Points on a hilly landscape, in no order, each with its height.
From any point a ball takes the steepest step (drop divided by distance) to one of its 2 nearest points. It stops when none of these is lower. Distance is the straight distance between rows; heights are no part of it.
k_880: [-31 -30  -7  25 -23  13  16 -19  26  27  17 -21  -4 -14  -1  29  -9  -2
 -12  42   3  -4  -3  38  -6 -18  21  49  -4  25  31  21   2 -17 -39 -50
 -29   6   3  26  28  20  18]  h=404
k_518: [-19 -16 -35   5 -12  32  16 -35  10 -19  -5  17  13 -15 -10   5   5   3
 -13  18 -28  16  10  34 -30   0 -11  55   5  -4   4 -23  -8   9  18  10
 -51 -32 -34   9  30  24  55]  h=401
k_49: [-15  -7 -21  -9  25  21  29  17  25   2 -15  20  14  -8   3 -15  15   7
  23 -26   8  22  -4  18   2 -24  -5  -9  11 -59  37  18   6  23 -15  -5
  32  -4   5   3 -25 -27  16]  h=163
k_877: [-24 -53  -9  24  12 -58  10 -34  42  17  23 -11  11 -35  19 -25   7 -13
   6  -4 -17 -22 -39 -19  62 -10 -16 -11  -6 -48 -13  23 -19   1  13  17
  25  43 -50   7  15 -15  12]  h=89
k_318: [-10 -42   6 -17  -8  12  44  42  17 -13 -13  27   2  10   9 -11  -8   0
  -4 -29  13 -24   7  26 -26 -35   3   2 -30 -13  82 -12 -23 -12 -29  30
  12  16   5  21 -14 -21  12]  h=94
k_596: [ 13 -24 -17  -4 -19  18  40 -21  -8 -22 -19  -6 -13   8   6  69 -22  24
  -8   6   4   4  21  12   5  -3  20  39  -7 -10  30 -13 -38 -12 -17 -14
 -25   5  14 -25  -3  -8   7]  h=41
k_723: [  8  25 -18 -30  30   6  12  -1 -14  -4 -10  43  43  -6  16 -41  24  -5
  10 -52 -10 -26   1   6 -29 -28 -35  -9 -24 -14   0 -35   6 -11  20  47
  41  -6   2   0   6 -15  35]  h=303
k_303: [  6  66  33 -16  -4  52 -17  47 -24  28 -23   2   6   6   3 -15   7  -2
  22 -27  -1 -36 -20 -18 -26   9 -13   7  22  41 -25 -28  -4 -16  37 -11
  14 -11  38 -13  -6   0 -16]  h=184
k_968: [  0   1   6  -9   3 -28 -25   5  52  -7  24 -17 -25 -13 -12  -5 -19  -8
 -14  18   3   0 -15 -35  19  67 -12  11  39   6 -14  31   4  12   3   2
  -9  23  -3  -1 -19  20   7]  h=206
k_576: [  3   8  -4 -19 -35  33  32  19 -27  35 -49   9  36 -26 -18  14  13  -9
  -2 -16  14   5  35  40 -58  17   6 -23 -12  -4   4 -16 -26 -15  40 -12
  14 -26  20  28 -16  -6 -11]  h=398
k_139: [ 24 -13 -35 -19 -35  22  44  23  -4  18  -9  -3  15  10  -8  -7   0  20
  12 -12  23 -22  -6  11 -25 -34  17   9 -24 -14  97 -14 -21 -17  -6  21
  23  12   7  15  10   4   7]  h=57
k_513: [ -1  45  10  -8 -17  15 -25  -1 -30 -10 -17  -2   5   3 -15  37 -15  10
  -3  43 -14  10  13  -4   6   4   8  13  10  12 -35 -11   6   9   8 -38
  -3 -21  26 -20  10  22 -15]  h=527
k_501: [-15   4 -33 -25   6  39  39  31 -10  29 -30  41  34 -21   0   0  31   8
  31 -11  10  11 -10  30 -14 -14  -1  -7  -1 -44  62   7  22   2  12 -13
  32 -22  19  17 -27   7   7]  h=155
k_299: [  3 -22 -15  20 -11 -29  22 -42 -21   6   8 -30   3 -14   1  -6 -14 -11
 -11 -10 -48 -19 -22  23   5 -26 -48   0  -4  21 -37 -60 -48 -28  54  13
 -27   0 -22   4  32 -28  15]  h=112
k_93: [ 18 -15   8  14  -1 -27  19 -54 -32  13  31 -42 -13  12 -26  20 -46  30
 -33  20  18 -20   6 -21  42 -14  -3 -12 -21  30   3 -23 -44 -10   6  10
  11  36   2  10   8  25 -17]  h=192
k_961: [-13 -35  19 -21 -50  14  23  54  33  14 -14  18 -19  -4  13   8  -3 -11
   8 -15 -11   7 -14  15 -31  26  25  13  20  -4  39   6  16 -32  15  16
 -23 -19 -13  10 -17  15 -34]  h=591
k_844: [ 11  74  21 -46  33  39 -17  51 -37  -2 -24  -1  14  15 -14 -16  29 -21
  19 -31  15  -4  -4   0 -13   2  -8 -15 -11  32 -31  -5  -7   6  14   4
  34 -15  34 -26 -18  10  -1]  h=146
k_762: [ 28 -24   9 -22  -3 -24  -8  32  16 -14  -3  27  -8  26  18  -1  -7   8
 -12 -18  27  -9  28 -35 -26   4  15   1 -23  11  11  18 -45  -9 -13  54
 -13  14 -15  41  12  12  -1]  h=469
k_628: [ 56  39 -26 -31   4  39 -16  10 -10  27   9   9  38   4  -2 -27 -12  17
  26 -22  22 -34 -20 -32 -27   2 -17   5   5  31 -18  -3   5 -16  12  47
  21  16   5   1  21  27  10]  h=292
k_43: [-22 -22 -18   9   4   7  17 -20   2  -6  26 -14 -28 -12  10  19  -9 -21
   8  22 -32  22 -53  42  41 -25  -9  12  30 -14  23 -29  50   7 -21 -42
  16  -9  14 -32 -17  -3   5]  h=216
k_98: [ 35  36 -30 -18  34 -24  10 -12 -22 -25 -14  50  30  14  -9 -13  11  18
  26  -9 -16   2  21 -27  11 -33 -28   5 -31 -33  -7 -44   9  21  24  37
  13  -9 -16  -7  -8 -10  22]  h=255
k_301: [ -8   8 -31  18  39 -23 -16   1  14   7  16 -28 -18   2  10 -19  18  13
  -9   4 -16 -20 -37 -11  23 -31 -12 -41  25   3  -2  48 -27  -3   0   5
  30  12   9  -2  32 -22  21]  h=147
k_321: [ -2   7   2  15  33  -9  -7 -15   8  -6 -21  31  -8   3  31   3   1   5
 -14 -38 -26  14 -32  13   3  19 -37  40  20  -2 -59 -16  -8  -4  14  16
 -55  -1   3  -2  -9 -18  24]  h=239
k_649: [  6 -51  13  29 -21 -14  29 -51 -21   1  31 -66 -22   6  -4  11 -11  -8
 -21  -7  10  18   8  43 -12 -11   7  10 -31   5  27 -42  -2  -8 -14 -46
 -17  16 -23  25   1   1 -24]  h=381
k_776: [ 61  43  -4 -23  -1  11 -24  28 -19  20 -10  29  19  24 -12   2 -26  43
  41   3  20 -27  19 -61 -13   4   3  16   3  31 -16 -16  -2 -19  23  21
 -12   0   4  12   9  11 -11]  h=249
k_200: [-15   3 -14  18   8  -1  -6 -12  20 -37  19   1 -31  -8   8  16   8 -30
 -12  21 -33  29 -36  39  21  10 -12  41  25  -1   8 -27  55  27 -24 -28
 -24 -17   0 -27  -8  15  24]  h=246
k_589: [  4  -9 -37 -25 -19  26  17  -3  26  13  10   9   2 -21  -2 -27   3   0
   8  -2 -15  -5 -44   3   7   7 -24  18  10 -16  13 -19  19 -12  24  42
  30 -10 -24 -14  -5  27  10]  h=100
k_809: [ 13  54   5 -30  13 -17 -39  34  15  20   4   8  10   3 -31 -31   7  -4
  36   4  29  14  22 -51  -9  19  19 -28  15 -18 -15  20  31  17  17   4
  17 -11 -15 -13 -22 -12 -19]  h=562
k_868: [ -5  59   3  -9  21 -17 -37   9  33  16   3  -8   6  -3 -23 -20   1  -9
  10  30   2  39  29 -15  -7  25  20 -15  24 -46 -13  32  20  37   2 -27
  -3  -8   0 -14 -12  -6   8]  h=553
k_671: [-28 -18 -11  22   3   7  -3 -27  21  19  30  -7   0  -7  19 -18   3  16
   5  39  -4 -17 -27   6  26  -9  -7  30  12  10  32  31  24   5 -20 -43
 -16  25  -2  47  18  36  -5]  h=433
k_377: [ 21 -32  25 -27 -43  -5  30 -21  -8  -9  -8   7   7 -10  -3  43 -38  -2
  10 -20  17  21  53   4 -29  40  11   9 -37  18 -21 -41  -6 -36  18  33
 -13 -10  -1   6 -25   5 -32]  h=617
k_196: [  7  -7 -13 -41 -25  24  24  16   1  -3  -4 -11  -3   1 -28  11 -24  -3
 -23  -8  20 -15   9   3 -22   1  -3 -17 -15  26  15  -6 -44 -23   9  58
  44   2  11 -19   4  10  28]  h=429
k_111: [ -4 -13  21 -33   5 -20 -10  34  15 -20  10   9 -14  15 -10  -6 -25 -14
 -42 -15  10 -19  -5 -20 -22  10  -8 -15 -19  34  -8   8 -49 -22 -13  77
  21  17   1   1  11   7  33]  h=447
k_732: [ 11 -21  40 -20 -48   2   2  34  13  -2 -12   5 -10  -3   1  27 -24  -6
  21 -30  11 -10  34 -29 -29  40  31  14  -4  30 -10 -20   4 -34  30  21
 -36 -17 -11   7 -13   8 -52]  h=603
k_132: [ 21  -4  19  13 -20 -29 -45  32   5  13   3  10 -13  12  27 -20  16   7
  28  -7  -2 -26   2 -36 -19   4   6  -8   7  14   6  16  13 -12  14  16
 -49   9 -26  59  15   6 -60]  h=327
k_169: [-33 -19 -49   1  22   5  12   1  45   7 -12   9  14 -20  -9 -12  16  18
   5  -5  -6  15 -20   9   0 -16  -2  -9  26 -63  19  32 -26  15   1   8
   2  -7 -19  -4  13 -28  51]  h=145
k_366: [-10 -12  13   4  -5   3  17   7   3   3  -2  -5 -33  -2  18  30 -22 -16
  14   0 -32  -1 -60  38  26 -18  -9   1  40   7  11 -38  23 -20  -3 -19
   3   1  37 -20 -27  -9 -29]  h=185
k_425: [ 13 -21   4  10   6   3  14 -25  21   8   3  14  16   4  13 -36   0   9
   9  -1  29  15  11 -15  21  -5  15   1 -21 -46  13  17  13  40 -24  -2
  19  10 -24  21 -22 -10 -16]  h=189
k_802: [-17 -64 -14  11 -10 -13  11 -21  18 -28   5   2 -10 -17 -17  10  -8  -8
 -36  -4  -4  12  -4 -10  13   6   6 -11  -9  -9   2  19 -41   3  11  55
   0   0 -41 -13  13  18  38]  h=442
k_794: [-24  -5   6  10 -12  13   6  -1  32  18   4  22  17 -16   3   8  10  -3
  34  35  15  21   0  -2   8 -12  30  36   6 -35  26  14  72   9 -34 -68
  -6 -12   6   6 -28   7  -7]  h=497
k_976: [ -7 -20   3  35  20  -3  -8 -52 -14   2  24 -24   6  13   1 -39  23  17
 -33  31  10 -23   3 -18  42  27  -7  17   1  24  17  39  22  38 -23 -38
 -16  40   0  43  22  39   3]  h=464
k_185: [ 34  -3  -2  -5 -21 -13   1  28  -9 -18 -12 -13 -12  37   4   4  -1   1
  -3  -6  11  12  42  -8 -51   1  22  -6 -13  14  24   3 -38  -6   2  12
 -35 -11  -8  34  13   2  -8]  h=489
k_159: [ -5  12  -6  10  24 -10   5  17  -8  19   7 -12 -20  21  54 -19   9   9
  18 -12 -44 -33 -53  15  10 -36 -26  -6  39  21  21  -6 -16 -21   4 -25
  -9  23  40  38  23  -4 -18]  h=162
k_279: [-12 -48  -2   3  12 -56  12 -12  29   0   4   4  -4 -10  11   6  -6  -7
 -14  -2 -18 -38 -31 -34  43 -47  -9  -4 -16 -47  16   7 -18 -24   1  32
  25  46 -19  -1  -1 -24  19]  h=130
k_563: [ -1   8   7  -3 -12  36  21  33  -1 -23 -23  24   3  -5  -4  23  18   6
  26  -6  36  -4  44 -33  -7  18  41  35  -6  -1  20  13  32   4 -17 -41
 -24 -29  -6 -29 -58   4 -20]  h=470
k_658: [-30 -32 -24  12   4  -5  -7 -23  12 -43  17   4  -6 -14 -17  20   7  -4
 -32  18 -14  32  11  14 -11   9  -1  14   5  13 -16  13 -32  11   8  20
 -42 -30 -41 -15  37  17  59]  h=423
k_895: [-20  41   7  20 -21  23 -30  23  21  21  -4   4  21  -7 -19 -19  25  12
  33  43  16 -10  15 -40 -14 -17  32  18   8 -19  15  35  52  10  -5 -56
   6 -17   1  17   2  24 -13]  h=478
k_307: [-26 -21  58  50 -35   4 -30 -20  -5  -4  26 -18  -3 -14 -18 -15  -8 -38
 -19  29   7   0   2 -12   5  46  12 -14  -8  33 -23  16  56   6 -22 -39
  -6   7  15  -2   5  40 -36]  h=294
k_447: [  6 -26  21  29  20 -35 -28 -14  22 -15  18   3 -15  -4  25  -7   7 -26
  -4 -14 -13  28 -11   6  -3  16 -11 -29   7 -20 -33   8  25   9 -12  11
 -18  10  -8  16 -19  -9 -25]  h=262
k_698: [-20  -1  17   4  30  -1  18   4 -25  -8 -34  46  20  -4  19 -20  10  -7
 -13 -55 -40   1   7  46 -33 -25 -34 -10 -24 -16 -18 -39 -11  -8  26  48
  -5  -6   7   7   0 -33  31]  h=339
k_463: [  6  61  13 -35 -17  10 -24  44 -51   1 -53  14  16  15 -14  23   2  12
  -2  14 -14  26  37 -18 -28  22  22  20  -2   9 -27 -17 -13  10  29 -34
 -27 -46  12 -13  24  14 -19]  h=525
k_335: [  7   6 -17  23   9 -23 -14 -17  -1  19  10 -22 -18  15  20  -9  -1   8
   3  16 -34 -17 -24  -5  17 -40 -13 -43  16  -4   5   6  -1 -21  12   3
  26   7  14  14  21   4 -25]  h=113
k_369: [ -5  14 -14   1 -18  27 -13  -2  -1   0  10 -18   5   7 -27 -16 -14 -11
 -39  43  24  13  17 -14 -14  27  19  -6  -3  40  -6  42 -13  14 -17  -1
  21 -17 -13   0  31  51  35]  h=345
k_176: [ 12  33 -30  -8  41  -6 -10  14  -1 -25  30 -17   0   8  -4 -50  14 -25
 -13 -41 -23 -13 -39   9 -10 -14 -35 -26   5  28 -10  -4  -7  -1  11  54
  41  -3  -1 -46  36   5  44]  h=254
k_203: [-14  13  -2   1  64  -8   5 -19  24  -7  -7   9   2  -4  29   0   7   0
  14 -37 -29  24 -36  39  26  -1 -35  31  24 -38 -30 -18  -8  17 -14 -20
 -34  18   7 -30 -14 -65  24]  h=204
k_905: [-42 -44 -37  18  20 -16   9 -31  45  21  19  -2  31 -33  15 -44  11  11
  21 -14 -14  -3 -35   3  29 -23  -1 -24  10 -54  13  30 -21   2   5   0
  28  13 -47   4  35 -21  30]  h=122
k_91: [-12 -29  25  20 -29  21   3  -8  -7   7   6 -21  -6   5 -15 -25  -3 -39
 -44  23  22  24  10   6  -4  28  31 -24 -18   8   7  35  20  18 -20  -4
  29 -18 -19   4   8  35 -15]  h=322
k_398: [ -7  36 -38  -5   5  29 -23  25 -22   0 -15 -13  -4  10  -4  -7  26 -13
 -25  12 -22  22   3  41 -42 -14   2 -22  16  -1   0  18 -15  14   5   5
   2 -34   0  -3  46  11  31]  h=395
k_23: [  6 -28   5  26 -24 -40  -7 -56 -23 -16  31 -67 -19   7 -13  55 -21  -6
 -31  34   9  26  31  25 -11  29  10  13 -29  34 -11 -14 -13 -19 -20 -55
 -28   6   4  11  31  -2  -6]  h=419
k_443: [  2  39  12  13  53 -15 -22 -24   7 -25  12 -12   1   1  36  -1   1   5
  14 -17 -15   1 -22  30  39   9 -39  -4  24  -6 -53  -1   6  28 -24 -37
  -6  24  26 -21 -20 -44 -10]  h=170
k_756: [-16  51  -6 -21  24  16 -17   6  12  11 -22   2  10 -11 -17  13   3   4
  -3  13 -18  25 -13  16   5  18  -6   8  25 -30 -43  11  14  14  18 -16
  14 -24  13 -28 -19  -5  21]  h=543
k_987: [ 16  27  -6  -1  38   1   9  -3   2 -36  22  -5 -12  20   2 -63  17 -33
  -3 -32   3   4 -12   2   9  -8 -24 -11  -5  10  22 -21  13  39  -8  22
  35  -5 -13 -20   3   5  25]  h=217
k_741: [-26 -49 -11  30  -2  27   9 -45   5 -16  14   6   5 -19   2  30   7 -12
 -20   2  37  44  19  27   0  30   8  -8 -20  -6 -21  32  -4  10 -55 -12
   0  -9 -16 -30   0 -19  50]  h=473
k_919: [-11   5 -12   3 -16   8 -32  21  32  34  12   0  11   2  15 -28  13  29
  28  32   4 -24 -34 -35   0   2   6  13  28 -10  35  45  23  -9   2 -36
  -6  25   5  37  16  23 -14]  h=457
k_733: [ 13  27 -50  -8  24  22  17 -43 -31 -19 -17  12  26   1  -6   2   6  30
  16   8 -18   1   8  -8  29 -37 -26   7 -10 -26 -11 -21 -21  30  26  10
  20  -7 -14 -31   8   0  35]  h=295
k_543: [ 15 -18   6  -5  11 -15  12 -12 -11 -40  -5   7 -21  10   3  69 -20  17
 -19  -6  -4   3   0   3  21  -3  -7  19 -11  13 -21 -15 -49  -3 -17  20
 -16  15  22 -41   9 -30  13]  h=90
k_389: [ -5  -9  25   7  21  -8   3   3 -33  -9 -31  25  -1   0  10  25   5 -15
  -8 -27 -35  34  21  45 -23 -18 -16 -35 -13 -30 -31 -25   2  -6  15  30
  -4 -14  17  -2 -11 -26 -10]  h=360
k_605: [-14  -9 -19   4 -17  17   2  29  -8  17  -9 -28 -16   9   9 -24  18 -31
 -11  -3 -24  18  -7  52 -51 -23   7 -37  19  -9  45   1  -6  -8   1  -3
   9 -25  -4  19  31   6   0]  h=411
k_891: [ 14   2  -8  -4  26 -50   6 -29  32  12   4  21  19  -4  -8 -25 -11  -2
   7   4   7  18  30 -32  25 -12   0 -20 -15 -68  -6   5  -2  30  -3  20
  23  25 -18  -2 -15 -30   1]  h=212
k_239: [ 25  12  26 -26  17 -50  -7  17 -22 -12 -17  62   1  10 -18  22 -26  26
  22   2   0  26  40 -31  -1   0  14 -13  -7 -10 -40 -23   9 -23  12  43
 -17 -17   5  14 -18  -6 -24]  h=426
k_797: [-31 -13 -10  13   9  62  11   9  10  -6 -19   4  22  -6   6  26   3   9
 -16  -8  31   9  11  33 -21   5  12  -2   8  -1 -26  42 -37 -13 -38 -17
 -14  -5  12  -5 -18 -14  31]  h=492
k_461: [ 37  27 -17   6   1   3 -27   4 -20   2  26 -13  -8  21   4 -49  21 -13
   7   7  12  -4  -8 -26  -1  -6  11 -22   0  25  33   0  47  28  -2   5
  18 -14 -14   4  20  30 -14]  h=258
k_141: [-10  -8   8   1  -2  51  29  20  12 -18 -30  24  17   0  11  32   9   2
  11 -24  31  19  14  15 -25  30  21  22  -6 -11   2  24   6  -8 -40 -36
 -23  -7  14 -31 -53  -3  13]  h=487
k_803: [ 21  13  33   5   8 -21 -30  -1  13 -24  29  -2  -6   5 -18 -42 -18   2
  21   1  26 -24  10 -51  34  60 -15   2  11  45 -24   2  28  34  -3  -5
 -25  20  -1  16 -35  20 -24]  h=234
k_807: [ 20   1  15 -18 -22 -33 -11  18 -40   7  -4  32  -4  -2 -14  -3   8 -11
  25 -11  10   2  52  -6 -15 -19  20 -28 -18   6  -8 -29  32 -10  26  41
   5 -24 -31  26 -11  -5 -62]  h=394
k_272: [ 32 -10  31   2 -24 -41 -27   3 -22  23  21  -1  -2  15  10 -18  -9   9
  17   0  11 -29  25 -23  -8 -14  21 -23 -43  18  -8 -23   8 -19  16  33
 -11  14 -27  52  13   0 -79]  h=361
k_845: [  4  35 -36  -8 -22  27 -29   8  -5  18   0 -20  14   6 -11 -18   7 -10
 -16  30   1   8  19  19 -63  11   3   2   4  28 -12  15 -24  -4  15   1
 -18 -27 -12  30  62  29  30]  h=373
k_557: [ 16  -9 -21  -5 -33   6  14 -31 -23  22  17 -53   8   4 -12 -22   8  -3
   0  12   4  11  13  32 -32 -13  -7   3 -28  -1  25 -48   5   0  25 -16
  12 -13 -35  42  14  16 -21]  h=346
k_714: [  3 -39  20  27  10 -40 -13   2  23   8   4  22  -5   0  53 -18  19  -8
  15 -14 -21  -8 -21  -2  -8 -20 -12  -8   0 -24 -10   4   4 -12  -2  23
 -33  19 -21  63   1  -8 -45]  h=293
k_759: [  5 -14  -9  40  19 -47   3 -53 -30  10  28 -28   0  -1  17   9 -17   5
  -6  13 -33 -31  -3   2  43 -47 -34 -32 -16   9 -28 -23 -35 -26  23  14
  -8  28  -3  18  22   5 -15]  h=180
k_736: [-33   8  24  36  18   7 -34 -13  -7 -22  13 -19  -2  -6   3  14  11  -8
 -29  27   4  18   9  26   5  22  -6  -6   7  39 -53  61  10  26 -49 -54
 -17  12  25 -19  20 -11  19]  h=221
k_740: [ -4  26  -7 -21 -15   5 -18  42 -40  16 -28  46 -11 -21 -24   1  48 -16
  28 -19  11   3  28  -4 -18   2  19 -10  13  -4  14  -4  61  -8  51   9
 -10 -43 -25  -1 -22  -2 -40]  h=427
k_817: [ 25 -19  13  29   5  -2  16 -22  -6 -16  -7  -4 -16  31  21  48 -13  22
  -6   3  32  -2  11 -30  28 -16  28  12 -21 -12  23  24 -14   8 -46 -34
 -16  33  27  -4 -21 -11 -14]  h=95
k_620: [-20 -28 -18 -21 -49  45  35  -5   9  26 -18  -4  25 -33 -17  29 -17  17
 -16  -3  18  -1  16  25 -19  11   8  -6  -2 -15  12   3 -36 -25  12  35
  29 -10   2   3 -15   8   8]  h=414
k_598: [  0  10  47  32 -13   1 -19  14  -2 -41  25 -16 -25  11 -14 -16  -9 -17
  -2   5  10 -18  -3 -24  18  40   5  -7  14  49 -13  -4  38  21 -13 -38
 -24  -4  24 -14 -28  26 -31]  h=263
k_728: [ 11  -2  -8 -26  -2 -25   7  20  33  21  -8  22 -13  -7  -1 -11  -6 -12
   3 -14 -41 -17 -38  -9  11   2 -22  -6  13 -26   1 -31  28 -34  26  55
  21   0  -5 -11 -26  -5  -3]  h=131
k_56: [ -7   4  16  20  20 -29 -21 -26  -8 -36  19 -20 -23   5 -12  20  -5  -9
 -34  21  17  14 -11 -10  46  51  -9 -15  19  32 -37  43  -4  31 -41 -43
  -7  26  35 -43   5 -23  17]  h=186
k_952: [ 17  54  10 -18  41  29  -3  33 -23 -35  -8 -17 -17  30  13 -23  25 -14
  -1 -32   0  -8  -9  16   6 -23 -14  -1  -5  31   8 -18  -2  35 -20  -7
  37 -12  22 -25 -11  -6   6]  h=183
k_504: [-17  13  11  -1 -26  19  -3  42 -34 -18 -20  20 -16 -16 -19  34  24 -22
  30  -6  15  -8  50 -17 -13   0  47  20   8   0  19 -19  46  -7  23 -40
 -37 -47  -8 -25 -29  -2 -48]  h=451
k_780: [-10  56  52 -16  39  11 -23  55 -24 -19 -28  10   8  15  -9   4  25 -14
  24 -45  14   7  19   3  -1   9   9  -1  -6   6 -42  -6  16  14  -2 -12
 -12 -18  18 -24 -55 -30 -23]  h=104
k_384: [  4 -13 -29  -8 -19   8  29 -30  -2  27  17 -13  15 -12  11 -34  -6  -2
  10 -16 -25 -42 -39  14   4 -31 -38   6  -8  16   9 -47 -28 -39  34  38
  18  11 -27   0  38   6  15]  h=36
k_363: [ 15 -20  26  14  -8   8  33 -38 -18  20  10 -33  -3  29 -14  19 -29  33
 -31  17  42 -27  10 -34  39  -7  30   7 -30  10  36  14 -24   3 -26 -17
  11  36   0  10  -8  26 -25]  h=142
k_565: [  6   1 -13   6  29 -25 -12 -11  30  10  18 -26 -10  -2   8 -35   5  10
  -5   5  17 -33 -21 -42  27  13 -22  -6  26   4   3  49 -29  19  -6   8
  19  48   3  20   6  -4  21]  h=177
k_405: [ 21  20 -32 -29 -25  42  34  19 -27  40 -15  16  24   6  10 -16  13  24
  45   1  18 -11  -8  10 -19 -22  11  31   2  -2  64 -24  13  -9  18 -22
  -2 -16  15  23   3  14  -2]  h=109
k_345: [ -7 -23  17 -28 -31  -8   5  69  35  11   5  33 -19  -5  10 -23  15  -3
  31 -23  11  -7 -15   0   5  13  36   8   3 -13  44   5  44  -5   2  21
  16  -3 -27   7 -27 -12 -52]  h=581
k_72: [  8  10  17 -28 -24  -7 -11  51  36  24  -3   3  -3  -6 -21 -30   8  -5
  19 -11  33  -3   4 -34   6  19  35 -15   3 -23  28  23  38  17   3  16
  49   4 -14 -17 -32 -13 -26]  h=572
k_511: [-11   0  16 -23  11 -13  12  23  21  14 -25  11 -29  -1   5  34 -21  -5
 -13 -11 -41 -18 -49  17  22 -28 -10  -4  26 -17 -10 -24   7 -39   8  24
  17   7  43 -31 -32 -37  -5]  h=158
k_791: [  3 -26  46  17  12 -70 -20 -15  17 -11  19   9 -14  -2  -6  -5 -23 -27
 -18  -1  19  42   4 -24  19  44  -2 -45   2  -7 -57  31   4  -1 -23  23
   5  24   6   4 -13 -11 -19]  h=236
k_834: [  3   8  -7  15 -14   4 -28 -49 -24  -7   3  -4   0  -2  -9  73 -21  25
  -5  54   5  12   5   8  40   7   5  21  -6   4 -35   6  12   6 -34 -48
   1   3  23 -43   9   2   2]  h=504
k_61: [-14 -43   5  -9  -1  -6  20 -24  32 -27  12   6   5 -17 -31  -1 -19 -17
 -34 -10  36  48  18   0  11  57  10  -7 -12 -23 -23  27 -16  28 -22  31
  16  -2 -19 -36 -13  -6  36]  h=458
k_257: [-21  -2 -30  14   9  29  13 -66   2  11  40 -33   6 -27 -16 -10  -8  20
 -18  44   2 -21 -18  -9  48 -20 -17   9   5  19  -6   3   3  20   4  -7
  35 -12 -22 -23   9  18  41]  h=353
k_497: [-12   9 -51   5  22  29  16 -41   1 -16  16 -17  24 -14 -15 -21   8  26
  11  12 -11 -18 -26 -16  37 -33 -22   7   7   8   4   2 -34  29  21   3
  25 -10 -35 -40  28  -1  70]  h=325
k_558: [-10 -13   6  29 -19 -22 -20 -66 -34   2  36 -46  -8  -8 -15  57 -19  20
 -27  62   1 -11  24  16  27  25   1  10 -10  54 -18  -2  -1  -9 -22 -51
 -29  30  33  -9  30  17  -1]  h=461
k_326: [  9  -4  12  -7 -18  -4  14  12 -43  -3 -53  15  10  -2   4  45   8  -3
 -12  -9 -23  38  43  41 -42   9  10 -11 -10 -26  -7 -20 -10   0  18 -10
 -24 -30  16   4  -8 -33 -18]  h=379
k_342: [ 30  19 -13  -1   7 -27   4  24  -6  37 -35  25 -19  21  33  -4  -8  25
  -4 -19 -36 -33 -36 -17  -8 -29 -12  24  18   4  10 -29 -31 -27  30  14
 -24  13  27  27  22 -24   6]  h=210
k_265: [  3  16  -7  10 -12  30  -2 -31 -36  27  25 -31   8  -8  21 -44  29 -22
   8  22   2   1   8  24  -9 -25   8 -12 -17  15  35 -28  41  10   5 -35
  29 -24 -23  30  22  51 -23]  h=308
k_282: [  2  54  45   1  31  -8 -26   8  -5 -15  -7   3   5   7  -3   7  -8  -5
  26 -18  19   8   7  -7  25  11  -1 -16   3  -5 -55  -9  18  25 -20 -28
   9  13  35 -34 -48 -33 -28]  h=134
k_935: [  1  -7  22   4  11 -37 -13   1 -20 -43   8 -17 -28   4  -1  56 -23  10
 -23  14  10  12  -5 -10  34  26  -4  -7  10  48 -42  27 -47  -9 -30  -1
 -16  20  36 -33  10  -4   2]  h=140
k_529: [-12 -59   8  32  -3 -16  17 -28 -14 -11  -7  16 -16 -17   6  48  -1 -16
  -3 -21 -32  34   5  45  -6 -22  -8 -30 -11 -40   6 -18   4 -18 -11  23
  -3   6   1 -20  -9 -31  -1]  h=382
k_334: [-13 -47  23  -4  15 -16  23   9  21 -11   3  15 -10   9  28 -16  -4 -10
 -17 -17  -5 -37 -16  -1   6 -59  -4  -8 -25 -18  42 -12 -12 -17 -27  28
  22  31   1  13  -8 -32   6]  h=128
k_932: [-41  14  30  28   1  16 -49  18   1  -3   2 -29   2  -8  -2   6   5  16
  -6  33  -7 -11  -4 -10   1  10  -9 -17  32  17 -45  62  -6   0  -7 -52
 -11  28  46 -11   3  -5  -8]  h=253
k_920: [ 34  31  -6 -30 -36   5   6  53 -18  -8 -38 -24  -1  28 -21  16   3   6
   1  -6  -3   6  39 -14 -67  20  26  18  -5  22  19 -12 -25  -7  30 -27
 -27 -33   6  10  16  -8  -8]  h=506
k_904: [-16 -13 -35  -4 -34  31  15 -12  28  13   5  -2   4  -6 -10   1  -1  -3
 -13  37  -1   4  15  25 -22   1  19  56 -15  -4  47  -9   6  -2  -5  -8
 -14 -22 -32  26  31  51  24]  h=380
k_624: [ 11  39  33 -13   3  23 -20  41  11  17 -28  24   5  16  -4  10 -20  28
  16 -24   5 -30  -6 -53 -12  22  -5  24  18  21 -35  -3  -3 -20  17   6
 -18   4  26   0 -31  -7 -10]  h=215

Call two points neighbours if one is among the 2 nearest of the other. Go from one point of each pair to the other, from neighbour to neighbour, staying as low as possible. Name the highest point that can't be avoided.
k_384, k_904 | k_976
k_596, k_384 | k_93
k_384, k_335 | k_759
k_877, k_139 | k_279

Where does a ball stop that starts at each point below?
k_797 | k_904
k_132 | k_335
k_111 | k_98
k_756 | k_844
k_200 | k_384
k_43 | k_384
k_141 | k_335
k_557 | k_844
k_891 | k_877
k_91 | k_335
